Each row is a point on a landscape with many valleys, with its height.
From any point a ball rolls to the lowest of the 2 points nearest to it. It stops when none of these is lower. Distance is the straight distance between rows; heights are no part of it.
Z_700 h=667: [139, 172, 169, 138, 146, 125, 156, 141, 116, 148, 120, 131, 105, 113, 123, 131, 148, 125, 79, 161, 124, 163, 132, 105, 111, 126, 191, 60, 172, 136, 134]
Z_654 h=267: [140, 96, 95, 112, 122, 140, 112, 93, 121, 80, 126, 138, 101, 146, 116, 116, 120, 121, 187, 130, 137, 111, 139, 141, 119, 108, 84, 148, 110, 152, 127]
Z_123 h=569: [135, 93, 111, 87, 97, 182, 114, 120, 147, 87, 110, 165, 87, 149, 132, 107, 124, 158, 137, 148, 110, 127, 165, 120, 122, 94, 105, 136, 121, 117, 54]
Z_837 h=343: [113, 145, 129, 157, 126, 114, 126, 159, 123, 135, 92, 128, 179, 104, 147, 105, 129, 135, 103, 120, 134, 111, 108, 163, 134, 170, 153, 160, 101, 93, 143]
Z_5 h=601: [148, 157, 138, 124, 113, 143, 134, 117, 112, 110, 83, 183, 107, 128, 134, 94, 131, 167, 111, 129, 110, 125, 131, 142, 128, 143, 138, 122, 108, 147, 117]
Z_778 h=191: [142, 49, 86, 107, 119, 145, 110, 88, 131, 81, 141, 149, 110, 140, 121, 120, 100, 131, 204, 145, 146, 118, 148, 141, 120, 123, 89, 177, 99, 128, 113]
Z_943 h=626: [160, 147, 121, 109, 121, 128, 160, 129, 148, 103, 118, 119, 115, 118, 124, 119, 135, 141, 143, 134, 127, 131, 133, 159, 123, 146, 132, 104, 134, 166, 128]
Z_180 h=189: [139, 81, 105, 126, 123, 107, 130, 121, 143, 127, 157, 137, 145, 75, 135, 110, 109, 100, 165, 114, 144, 113, 129, 167, 124, 137, 127, 203, 126, 109, 154]
Z_617 h=612: [106, 84, 110, 112, 104, 169, 106, 128, 169, 124, 116, 166, 137, 139, 141, 93, 110, 156, 127, 148, 121, 152, 161, 149, 137, 128, 113, 181, 115, 107, 42]
Z_43 h=288: [166, 114, 123, 121, 126, 102, 150, 157, 155, 113, 140, 93, 126, 87, 140, 110, 131, 109, 120, 151, 149, 173, 135, 156, 130, 141, 153, 111, 150, 145, 108]
Z_764 h=354: [154, 108, 118, 128, 134, 82, 156, 120, 162, 137, 190, 65, 133, 101, 123, 192, 113, 114, 188, 107, 146, 108, 139, 110, 149, 142, 92, 140, 126, 130, 157]
Z_874 h=518: [116, 132, 125, 147, 132, 93, 139, 155, 144, 157, 171, 78, 201, 97, 142, 191, 106, 121, 146, 99, 146, 114, 92, 124, 161, 154, 117, 167, 93, 116, 155]
Z_496 h=361: [113, 143, 127, 147, 127, 105, 121, 166, 119, 141, 124, 90, 185, 117, 137, 139, 131, 124, 121, 104, 135, 98, 95, 139, 142, 159, 134, 153, 104, 100, 159]
Z_50 h=397: [158, 94, 103, 112, 134, 108, 148, 122, 144, 113, 161, 90, 105, 114, 120, 133, 125, 97, 173, 130, 146, 133, 128, 143, 121, 131, 111, 123, 147, 143, 151]
Z_641 h=183: [84, 105, 109, 144, 140, 125, 111, 145, 163, 165, 148, 111, 186, 134, 126, 118, 120, 106, 131, 112, 139, 133, 123, 158, 143, 150, 134, 191, 141, 117, 115]
Z_60 h=398: [126, 110, 131, 154, 124, 85, 120, 173, 146, 152, 163, 63, 187, 83, 144, 150, 128, 95, 121, 119, 160, 151, 103, 131, 147, 143, 141, 155, 119, 106, 133]
Z_76 h=493: [118, 94, 98, 120, 107, 159, 132, 98, 164, 106, 136, 118, 141, 125, 131, 146, 116, 153, 181, 113, 127, 98, 140, 150, 139, 142, 90, 176, 101, 139, 109]
Z_808 h=38: [90, 140, 138, 139, 109, 158, 103, 122, 111, 120, 101, 122, 133, 157, 125, 138, 144, 148, 128, 101, 108, 85, 132, 111, 135, 117, 104, 148, 96, 121, 120]
Z_934 h=378: [148, 119, 119, 140, 121, 75, 122, 156, 126, 126, 176, 70, 156, 91, 130, 163, 128, 96, 153, 92, 145, 101, 104, 117, 150, 116, 106, 139, 125, 109, 173]
Z_836 h=178: [75, 146, 178, 162, 145, 115, 107, 145, 105, 195, 130, 103, 150, 169, 107, 161, 146, 133, 103, 122, 110, 112, 131, 77, 127, 154, 125, 109, 138, 90, 154]
Z_547 h=611: [149, 182, 155, 129, 150, 139, 163, 108, 93, 137, 100, 201, 93, 103, 152, 111, 119, 147, 71, 142, 104, 146, 107, 109, 129, 135, 204, 74, 151, 115, 141]
Z_200 h=351: [207, 145, 104, 102, 132, 128, 131, 106, 116, 62, 93, 205, 105, 101, 137, 101, 102, 138, 132, 126, 124, 121, 115, 156, 118, 120, 124, 108, 98, 182, 134]
Z_705 h=256: [116, 110, 122, 119, 149, 98, 117, 131, 148, 155, 175, 76, 136, 166, 94, 158, 125, 99, 167, 109, 130, 130, 141, 121, 129, 114, 69, 110, 145, 137, 149]
Z_865 h=657: [150, 136, 130, 85, 134, 154, 152, 108, 135, 120, 120, 173, 88, 155, 115, 98, 118, 138, 132, 168, 118, 166, 153, 137, 112, 127, 139, 93, 167, 165, 105]
Z_515 h=375: [161, 91, 102, 123, 131, 105, 157, 99, 150, 115, 171, 95, 111, 107, 123, 163, 118, 113, 204, 116, 148, 103, 145, 126, 131, 148, 98, 152, 130, 134, 156]
Z_669 h=233: [97, 94, 119, 124, 153, 109, 117, 134, 173, 176, 187, 77, 168, 159, 105, 166, 110, 107, 161, 101, 134, 131, 132, 126, 144, 140, 86, 147, 141, 131, 131]
Z_919 h=99: [79, 86, 129, 113, 131, 164, 92, 126, 157, 154, 154, 101, 145, 191, 105, 163, 126, 126, 151, 126, 129, 142, 158, 109, 133, 102, 82, 165, 104, 125, 80]
Z_846 h=216: [117, 151, 121, 138, 118, 140, 111, 119, 98, 99, 90, 140, 127, 142, 129, 119, 142, 139, 121, 98, 113, 73, 113, 129, 126, 114, 114, 133, 102, 128, 155]
Z_969 h=499: [109, 147, 157, 167, 136, 109, 128, 154, 115, 162, 87, 147, 135, 120, 144, 90, 134, 128, 88, 154, 135, 158, 129, 132, 133, 172, 167, 133, 126, 97, 116]
Z_826 h=182: [97, 85, 119, 111, 111, 159, 87, 121, 134, 124, 135, 128, 125, 179, 113, 133, 126, 130, 160, 140, 138, 144, 151, 121, 125, 101, 90, 176, 89, 130, 86]
Z_139 h=697: [154, 166, 125, 96, 126, 165, 145, 85, 102, 110, 99, 224, 87, 130, 143, 97, 107, 155, 96, 130, 96, 132, 124, 124, 128, 103, 152, 97, 136, 146, 114]
Z_518 h=318: [156, 145, 130, 144, 114, 106, 136, 151, 123, 111, 90, 134, 151, 84, 148, 108, 130, 145, 113, 121, 139, 127, 111, 166, 130, 163, 144, 142, 81, 129, 134]
Z_44 h=316: [138, 100, 125, 139, 120, 90, 120, 139, 131, 145, 171, 92, 158, 93, 129, 158, 112, 91, 167, 120, 171, 150, 107, 130, 133, 135, 105, 183, 86, 132, 145]
Z_643 h=319: [135, 141, 148, 139, 125, 80, 129, 179, 139, 147, 156, 41, 167, 112, 128, 180, 136, 126, 116, 118, 138, 133, 126, 107, 138, 133, 114, 84, 115, 124, 140]
Z_928 h=439: [88, 112, 115, 124, 134, 134, 125, 133, 163, 151, 148, 90, 145, 160, 111, 133, 138, 127, 134, 114, 116, 112, 149, 137, 131, 136, 107, 137, 161, 134, 120]
Z_475 h=438: [123, 154, 179, 159, 137, 132, 129, 116, 78, 142, 83, 154, 97, 129, 139, 127, 147, 150, 95, 144, 111, 114, 106, 93, 117, 166, 169, 110, 121, 91, 165]
Z_169 h=492: [69, 130, 154, 158, 130, 155, 117, 126, 141, 166, 116, 141, 121, 152, 119, 121, 158, 164, 89, 138, 104, 122, 163, 109, 135, 141, 156, 129, 171, 112, 93]
Z_375 h=210: [92, 66, 104, 125, 149, 137, 107, 123, 176, 164, 174, 100, 167, 156, 113, 139, 113, 98, 159, 111, 141, 136, 134, 140, 138, 141, 105, 185, 150, 124, 112]
Z_56 h=414: [142, 108, 105, 100, 146, 131, 147, 109, 143, 113, 149, 100, 99, 156, 103, 131, 126, 103, 169, 141, 133, 137, 144, 136, 107, 117, 99, 94, 159, 154, 139]
Z_384 h=261: [174, 117, 97, 115, 128, 117, 133, 101, 122, 71, 124, 140, 99, 107, 122, 123, 118, 115, 178, 122, 144, 107, 123, 149, 117, 120, 102, 131, 114, 164, 150]
Z_939 h=207: [150, 142, 126, 135, 128, 87, 118, 152, 103, 115, 143, 78, 127, 119, 121, 146, 141, 82, 133, 110, 143, 126, 100, 110, 126, 89, 102, 90, 126, 129, 166]
Z_219 h=634: [177, 164, 120, 93, 136, 136, 172, 128, 141, 96, 109, 152, 108, 111, 134, 106, 122, 136, 114, 136, 115, 143, 123, 153, 125, 128, 158, 82, 158, 162, 128]
Z_828 h=441: [123, 178, 166, 134, 140, 160, 152, 89, 87, 131, 110, 171, 79, 133, 115, 141, 141, 151, 110, 138, 105, 126, 123, 95, 111, 111, 171, 70, 146, 142, 152]
Z_83 h=633: [146, 155, 135, 125, 124, 109, 153, 157, 141, 122, 130, 79, 134, 113, 126, 144, 150, 133, 119, 130, 133, 132, 132, 138, 125, 144, 139, 87, 137, 146, 138]
Z_422 h=504: [106, 107, 104, 133, 121, 139, 146, 105, 169, 140, 163, 106, 172, 112, 137, 175, 107, 141, 176, 105, 135, 104, 121, 145, 151, 154, 101, 193, 100, 135, 132]
Z_417 h=201: [199, 171, 133, 113, 132, 131, 152, 139, 111, 72, 89, 133, 120, 85, 155, 132, 127, 122, 77, 126, 129, 140, 93, 119, 122, 91, 188, 61, 116, 145, 143]
Z_776 h=519: [128, 182, 134, 128, 132, 148, 149, 107, 101, 116, 95, 146, 100, 141, 127, 129, 148, 144, 103, 119, 109, 99, 112, 114, 115, 108, 150, 79, 137, 137, 162]
Z_565 h=595: [130, 97, 111, 94, 107, 171, 122, 121, 159, 113, 112, 186, 105, 141, 143, 77, 113, 160, 109, 149, 103, 141, 167, 142, 134, 119, 119, 139, 153, 108, 43]
Z_301 h=284: [123, 166, 175, 155, 132, 122, 119, 121, 73, 139, 91, 130, 100, 146, 122, 142, 151, 132, 114, 134, 124, 115, 110, 84, 113, 138, 133, 97, 103, 119, 166]
Z_524 h=669: [131, 156, 154, 119, 138, 133, 149, 123, 119, 145, 123, 150, 92, 140, 111, 109, 140, 130, 107, 160, 123, 169, 146, 124, 108, 127, 159, 88, 165, 157, 120]
Z_485 h=109: [180, 155, 115, 126, 125, 105, 145, 138, 117, 75, 119, 103, 120, 90, 139, 142, 143, 119, 122, 112, 137, 109, 100, 135, 123, 108, 138, 88, 115, 149, 162]
Z_915 h=309: [126, 123, 125, 151, 134, 94, 135, 167, 166, 148, 134, 83, 156, 95, 138, 119, 136, 109, 110, 142, 158, 166, 132, 154, 138, 155, 153, 133, 142, 127, 107]
Z_352 h=624: [76, 89, 114, 129, 121, 168, 103, 132, 170, 147, 131, 128, 161, 151, 130, 118, 119, 133, 129, 127, 125, 141, 148, 141, 139, 130, 118, 192, 124, 114, 68]
Z_594 h=405: [99, 129, 151, 128, 110, 164, 111, 108, 112, 130, 118, 150, 88, 165, 113, 126, 150, 152, 126, 140, 112, 128, 158, 105, 118, 102, 120, 126, 127, 135, 101]
Z_688 h=301: [101, 114, 160, 129, 121, 167, 116, 103, 118, 148, 133, 195, 75, 148, 123, 104, 139, 164, 100, 164, 106, 161, 169, 108, 129, 115, 154, 120, 162, 125, 73]
Z_512 h=449: [138, 136, 146, 152, 124, 95, 113, 185, 105, 127, 110, 76, 162, 105, 153, 126, 148, 106, 80, 131, 141, 128, 94, 111, 128, 138, 156, 107, 122, 81, 151]
Z_346 h=324: [122, 113, 117, 107, 118, 151, 110, 106, 114, 105, 122, 145, 94, 171, 113, 109, 131, 130, 152, 143, 129, 135, 144, 129, 113, 98, 98, 133, 119, 149, 112]
Z_459 h=738: [154, 145, 132, 82, 117, 194, 137, 80, 117, 98, 113, 231, 71, 139, 140, 111, 109, 172, 107, 147, 88, 136, 150, 102, 133, 85, 142, 98, 148, 137, 74]
Z_91 h=411: [97, 154, 112, 135, 135, 127, 125, 152, 118, 140, 120, 110, 142, 149, 127, 114, 150, 129, 93, 109, 117, 87, 111, 128, 130, 127, 143, 115, 165, 102, 163]
Z_535 h=115: [133, 167, 141, 143, 130, 105, 118, 143, 84, 123, 108, 107, 120, 136, 122, 139, 149, 105, 122, 118, 133, 116, 99, 101, 116, 111, 115, 90, 110, 129, 169]
Z_437 h=410: [173, 173, 106, 101, 145, 147, 144, 88, 115, 63, 95, 171, 91, 133, 121, 125, 118, 123, 146, 129, 126, 120, 116, 126, 112, 91, 129, 82, 118, 186, 143]
Z_499 h=212: [114, 131, 128, 138, 112, 130, 131, 133, 139, 146, 104, 155, 146, 126, 135, 96, 118, 151, 128, 148, 143, 167, 135, 163, 133, 164, 127, 164, 92, 135, 93]
Z_393 h=295: [213, 165, 117, 110, 137, 123, 149, 129, 114, 66, 85, 174, 116, 82, 150, 113, 116, 133, 100, 116, 123, 126, 98, 148, 120, 111, 161, 87, 102, 166, 143]
Z_704 h=461: [86, 127, 140, 133, 115, 158, 119, 125, 145, 153, 115, 131, 124, 160, 119, 116, 143, 153, 119, 135, 116, 134, 156, 128, 128, 136, 126, 141, 136, 132, 91]
Z_739 h=643: [151, 164, 120, 120, 138, 115, 163, 152, 140, 119, 109, 137, 121, 102, 146, 95, 134, 127, 80, 142, 123, 145, 122, 150, 129, 134, 177, 82, 172, 133, 127]
Z_533 h=602: [175, 161, 152, 135, 132, 112, 144, 152, 89, 107, 75, 151, 121, 89, 165, 103, 132, 130, 64, 140, 124, 140, 100, 125, 119, 131, 182, 86, 110, 104, 143]
Z_989 h=265: [170, 92, 90, 104, 131, 105, 143, 117, 120, 95, 141, 150, 107, 80, 138, 91, 105, 87, 143, 127, 138, 130, 114, 166, 110, 106, 128, 142, 144, 129, 159]
Z_506 h=530: [96, 135, 171, 170, 144, 125, 123, 122, 99, 173, 107, 181, 99, 126, 135, 93, 137, 144, 85, 160, 120, 160, 139, 116, 136, 164, 177, 122, 158, 104, 109]
Z_862 h=433: [69, 138, 163, 172, 146, 137, 115, 130, 111, 171, 111, 139, 125, 151, 128, 123, 156, 151, 79, 138, 109, 106, 133, 96, 130, 160, 174, 122, 175, 79, 139]
Z_247 h=55: [170, 178, 135, 123, 132, 123, 149, 140, 103, 90, 105, 103, 117, 106, 137, 149, 146, 116, 97, 123, 133, 125, 96, 106, 115, 92, 157, 56, 123, 141, 160]
Z_656 h=512: [123, 116, 117, 141, 130, 108, 146, 118, 152, 157, 186, 104, 186, 95, 139, 194, 96, 116, 173, 95, 145, 100, 104, 125, 158, 147, 111, 206, 101, 122, 158]
Z_723 h=374: [155, 91, 139, 154, 105, 86, 118, 149, 136, 136, 182, 70, 183, 51, 158, 175, 119, 94, 134, 113, 167, 138, 107, 111, 153, 122, 135, 177, 97, 97, 142]
Z_71 h=420: [128, 125, 140, 160, 125, 89, 111, 193, 127, 142, 135, 52, 201, 98, 155, 155, 134, 111, 91, 127, 151, 131, 97, 111, 148, 151, 151, 123, 117, 74, 138]
Z_337 h=229: [147, 76, 91, 110, 122, 124, 133, 106, 137, 103, 140, 150, 116, 102, 130, 92, 105, 112, 164, 125, 133, 118, 132, 170, 119, 130, 112, 170, 138, 126, 140]
Z_471 h=467: [151, 142, 102, 81, 135, 173, 141, 76, 119, 76, 107, 181, 79, 161, 122, 114, 109, 131, 148, 145, 112, 132, 139, 123, 110, 79, 121, 91, 140, 163, 114]
Z_168 h=323: [90, 139, 132, 161, 140, 110, 135, 161, 162, 179, 125, 90, 182, 126, 134, 139, 132, 124, 114, 138, 149, 159, 125, 143, 141, 173, 140, 147, 122, 126, 110]
Z_976 h=376: [96, 159, 141, 150, 143, 126, 133, 140, 109, 158, 112, 131, 116, 143, 127, 115, 156, 127, 77, 134, 117, 119, 117, 107, 117, 133, 167, 96, 175, 105, 153]
Z_327 h=282: [107, 135, 133, 133, 118, 124, 121, 129, 130, 150, 128, 104, 145, 147, 114, 147, 128, 134, 152, 131, 146, 148, 131, 133, 126, 149, 98, 147, 80, 157, 121]
Z_308 h=355: [130, 119, 111, 134, 121, 102, 115, 129, 121, 119, 150, 103, 143, 111, 121, 139, 123, 102, 166, 93, 140, 98, 110, 139, 134, 125, 98, 164, 109, 132, 165]
Z_368 h=549: [119, 154, 163, 145, 120, 151, 131, 108, 89, 132, 89, 183, 92, 135, 138, 104, 140, 166, 95, 135, 104, 122, 126, 112, 126, 141, 156, 116, 122, 119, 131]
Z_285 h=239: [119, 58, 95, 115, 148, 127, 128, 118, 169, 144, 162, 102, 127, 146, 113, 116, 117, 103, 165, 135, 145, 145, 145, 148, 122, 150, 110, 153, 161, 129, 118]
Z_480 h=659: [159, 178, 133, 123, 138, 145, 148, 105, 92, 117, 76, 213, 104, 115, 153, 97, 119, 157, 76, 120, 97, 115, 104, 129, 124, 122, 172, 94, 125, 124, 144]
Z_597 h=523: [140, 113, 109, 85, 120, 182, 119, 91, 124, 67, 110, 177, 72, 168, 122, 119, 123, 147, 149, 156, 112, 126, 159, 108, 114, 68, 105, 110, 126, 140, 80]
Z_161 h=289: [122, 159, 153, 145, 137, 89, 126, 185, 123, 155, 137, 58, 163, 131, 125, 166, 149, 130, 88, 124, 130, 115, 122, 94, 131, 142, 134, 71, 141, 98, 157]
Z_551 h=384: [149, 131, 115, 141, 121, 94, 127, 162, 112, 107, 126, 100, 155, 81, 144, 123, 138, 114, 115, 107, 140, 99, 96, 149, 130, 130, 141, 140, 113, 106, 172]
Z_4 h=342: [163, 102, 136, 148, 114, 73, 121, 133, 133, 138, 191, 86, 159, 69, 141, 195, 107, 88, 174, 104, 168, 121, 113, 92, 148, 116, 103, 183, 88, 115, 158]
Z_33 h=513: [95, 124, 136, 151, 135, 119, 113, 145, 128, 166, 109, 153, 134, 141, 128, 76, 131, 117, 99, 141, 135, 157, 136, 147, 128, 148, 146, 155, 145, 116, 106]
Z_100 h=525: [103, 99, 108, 120, 132, 132, 109, 131, 135, 141, 128, 142, 118, 152, 120, 78, 127, 106, 118, 133, 130, 148, 136, 151, 120, 122, 123, 155, 155, 129, 112]
Z_403 h=478: [123, 153, 157, 159, 136, 103, 125, 167, 104, 148, 86, 111, 144, 120, 146, 114, 145, 122, 81, 143, 133, 131, 107, 116, 123, 167, 166, 121, 124, 77, 149]
Z_570 h=615: [139, 116, 124, 96, 119, 163, 125, 103, 137, 131, 124, 221, 90, 149, 143, 75, 110, 160, 97, 167, 100, 164, 171, 127, 140, 122, 133, 117, 173, 121, 46]
Z_646 h=654: [145, 162, 138, 133, 140, 114, 152, 162, 123, 125, 117, 103, 126, 103, 146, 122, 147, 114, 59, 148, 134, 149, 110, 112, 117, 111, 190, 61, 172, 116, 135]
Z_462 h=302: [135, 158, 125, 113, 139, 128, 139, 117, 109, 123, 128, 129, 91, 147, 112, 122, 137, 97, 127, 136, 132, 147, 118, 118, 101, 88, 127, 84, 148, 153, 149]
Z_929 h=546: [152, 174, 164, 144, 143, 127, 146, 122, 77, 126, 80, 163, 93, 109, 149, 121, 137, 135, 78, 142, 117, 134, 96, 96, 112, 134, 188, 79, 124, 104, 162]
Z_85 h=617: [151, 131, 116, 108, 109, 146, 138, 112, 139, 100, 104, 157, 111, 130, 127, 97, 123, 159, 145, 135, 123, 131, 140, 159, 126, 144, 117, 129, 113, 160, 107]
Z_357 h=402: [160, 115, 112, 140, 116, 85, 118, 166, 114, 103, 162, 73, 157, 71, 149, 143, 141, 94, 114, 103, 150, 101, 93, 125, 137, 99, 139, 128, 140, 92, 175]
Z_922 h=194: [70, 127, 143, 139, 112, 169, 100, 137, 132, 146, 119, 114, 169, 164, 129, 154, 132, 146, 122, 103, 107, 98, 130, 107, 144, 124, 113, 173, 92, 107, 96]
Z_314 h=259: [77, 106, 124, 127, 122, 161, 95, 135, 145, 138, 155, 100, 190, 160, 128, 163, 112, 122, 147, 86, 109, 88, 120, 120, 155, 110, 100, 190, 104, 108, 102]
Z_498 h=428: [103, 130, 103, 131, 128, 120, 128, 147, 145, 134, 142, 98, 151, 135, 127, 120, 141, 125, 125, 104, 121, 93, 121, 153, 137, 136, 125, 141, 156, 119, 149]
Z_59 h=275: [175, 131, 120, 140, 114, 107, 122, 129, 121, 84, 97, 155, 132, 77, 137, 119, 123, 141, 144, 116, 147, 113, 113, 160, 119, 148, 122, 148, 63, 165, 141]
Z_777 h=257: [152, 142, 107, 116, 144, 104, 133, 116, 110, 99, 142, 98, 101, 132, 111, 142, 135, 81, 159, 120, 142, 131, 112, 119, 112, 78, 93, 84, 139, 151, 162]
Z_84 h=337: [136, 123, 128, 128, 130, 88, 146, 150, 161, 149, 175, 52, 150, 109, 120, 176, 126, 119, 152, 119, 143, 134, 136, 130, 137, 145, 104, 114, 126, 142, 139]
Z_21 h=192: [155, 152, 107, 132, 127, 111, 132, 118, 115, 80, 113, 117, 115, 116, 126, 138, 140, 122, 150, 101, 133, 86, 111, 137, 124, 115, 105, 112, 107, 160, 165]
Z_534 h=471: [91, 119, 177, 161, 135, 158, 121, 91, 93, 154, 127, 199, 75, 122, 131, 110, 139, 166, 89, 159, 97, 148, 143, 104, 142, 138, 177, 110, 170, 111, 101]
Z_428 h=281: [108, 146, 133, 130, 141, 111, 119, 131, 122, 151, 149, 91, 125, 171, 95, 150, 142, 106, 139, 113, 118, 120, 138, 110, 121, 101, 84, 88, 148, 136, 154]
Z_97 h=244: [101, 163, 160, 155, 147, 104, 121, 164, 103, 169, 121, 91, 146, 151, 122, 157, 154, 137, 84, 132, 120, 97, 117, 82, 122, 154, 146, 83, 155, 79, 173]
Z_458 h=475: [130, 81, 97, 103, 108, 174, 139, 103, 173, 95, 126, 128, 118, 134, 127, 114, 117, 158, 170, 134, 117, 113, 157, 152, 129, 144, 100, 146, 132, 133, 87]
Z_311 h=299: [102, 120, 132, 143, 129, 112, 118, 148, 132, 168, 148, 94, 177, 131, 122, 151, 114, 106, 147, 118, 152, 153, 104, 135, 134, 147, 106, 171, 86, 137, 132]
Z_49 h=22: [118, 131, 154, 107, 141, 166, 133, 81, 108, 144, 146, 208, 64, 153, 112, 114, 121, 147, 110, 170, 108, 174, 156, 104, 116, 96, 166, 92, 178, 148, 101]
Z_435 h=307: [98, 157, 151, 138, 144, 87, 116, 157, 128, 171, 156, 78, 162, 168, 95, 171, 126, 126, 129, 98, 110, 108, 137, 97, 137, 118, 81, 85, 132, 116, 161]
Z_269 h=155: [110, 85, 106, 128, 122, 124, 114, 129, 145, 142, 145, 135, 155, 116, 128, 101, 110, 109, 152, 126, 145, 142, 127, 170, 128, 142, 117, 198, 116, 124, 120]
Z_542 h=250: [119, 152, 150, 143, 115, 122, 129, 139, 114, 144, 96, 125, 133, 131, 126, 117, 137, 142, 123, 137, 137, 147, 124, 135, 123, 159, 133, 137, 91, 141, 124]
Z_559 h=224: [155, 105, 104, 123, 108, 122, 121, 105, 135, 95, 118, 161, 132, 95, 130, 113, 108, 148, 173, 124, 149, 120, 130, 168, 122, 149, 105, 179, 73, 158, 126]
Z_342 h=303: [101, 146, 162, 131, 135, 169, 132, 82, 93, 140, 135, 172, 70, 153, 107, 138, 143, 143, 115, 148, 105, 141, 147, 96, 108, 88, 152, 85, 161, 141, 128]
Z_150 h=455: [105, 93, 108, 109, 124, 164, 133, 116, 174, 124, 138, 96, 122, 164, 112, 142, 133, 146, 155, 124, 110, 112, 168, 137, 124, 130, 96, 131, 145, 136, 92]
Z_623 h=639: [168, 127, 118, 64, 127, 167, 142, 95, 125, 107, 122, 217, 91, 161, 131, 89, 96, 154, 129, 176, 103, 167, 157, 132, 129, 122, 128, 100, 158, 149, 77]
Z_29 h=108: [112, 65, 99, 111, 120, 147, 99, 113, 141, 118, 145, 133, 129, 153, 120, 112, 112, 117, 172, 131, 139, 134, 139, 150, 124, 118, 96, 189, 111, 126, 108]
Z_65 h=329: [123, 97, 108, 135, 120, 120, 109, 104, 130, 117, 165, 124, 156, 112, 124, 155, 109, 104, 192, 88, 136, 75, 123, 137, 142, 120, 92, 204, 106, 120, 155]
Z_28 h=777: [142, 114, 143, 86, 109, 191, 127, 105, 134, 103, 127, 208, 59, 141, 130, 118, 126, 175, 113, 167, 96, 147, 172, 93, 127, 84, 138, 107, 153, 118, 45]
Z_678 h=103: [65, 132, 175, 150, 140, 132, 95, 136, 124, 197, 148, 100, 158, 188, 96, 172, 135, 135, 117, 109, 105, 119, 148, 82, 132, 128, 100, 123, 125, 110, 126]
Z_878 h=296: [96, 120, 117, 140, 118, 139, 96, 121, 121, 118, 142, 116, 179, 138, 125, 160, 112, 122, 168, 81, 120, 71, 113, 129, 151, 117, 88, 192, 79, 125, 136]
Z_119 h=187: [138, 106, 107, 119, 110, 124, 128, 121, 144, 121, 117, 173, 145, 100, 142, 85, 100, 147, 148, 144, 142, 155, 137, 184, 131, 159, 112, 178, 94, 138, 99]
Z_110 h=336: [119, 154, 128, 128, 140, 113, 135, 145, 118, 148, 133, 101, 114, 140, 117, 125, 150, 100, 99, 127, 129, 135, 113, 115, 108, 103, 141, 81, 167, 128, 157]
Z_234 h=12: [82, 119, 145, 129, 131, 136, 100, 126, 136, 171, 148, 98, 140, 188, 97, 155, 136, 127, 144, 120, 125, 138, 155, 109, 128, 116, 85, 135, 114, 137, 114]
Z_771 h=266: [134, 100, 111, 118, 144, 113, 144, 138, 166, 141, 143, 103, 119, 132, 116, 107, 129, 109, 139, 149, 146, 165, 146, 156, 117, 150, 129, 121, 166, 150, 112]

Call two points neighbours if one is among the 2 nearest of the other. Go from one point of each pair to the other, from neighbour to neighbour, staying as low as possible. Name the highest point that can't be avoided.
Z_976, Z_119 => Z_56
Z_247, Z_808 => Z_846
Z_29, Z_234 => Z_826
Z_808, Z_375 => Z_989

Write out the way that a ball takes from each point below.
Z_700 => Z_646 Z_739 Z_219 Z_943 Z_85 Z_5 Z_368 Z_475 Z_301 Z_535
Z_656 => Z_422 Z_76 Z_458 Z_150 Z_928 Z_498 Z_91 Z_976
Z_515 => Z_764 Z_84 Z_643 Z_161 Z_97 Z_836 Z_678 Z_234
Z_524 => Z_865 Z_623 Z_570 Z_565 Z_123 Z_597 Z_471 Z_437 Z_200 Z_393 Z_417 Z_247
Z_28 => Z_570 Z_565 Z_123 Z_597 Z_471 Z_437 Z_200 Z_393 Z_417 Z_247
Z_357 => Z_934 Z_308 Z_65 Z_878 Z_314 Z_922 Z_808
Z_617 => Z_565 Z_123 Z_597 Z_471 Z_437 Z_200 Z_393 Z_417 Z_247
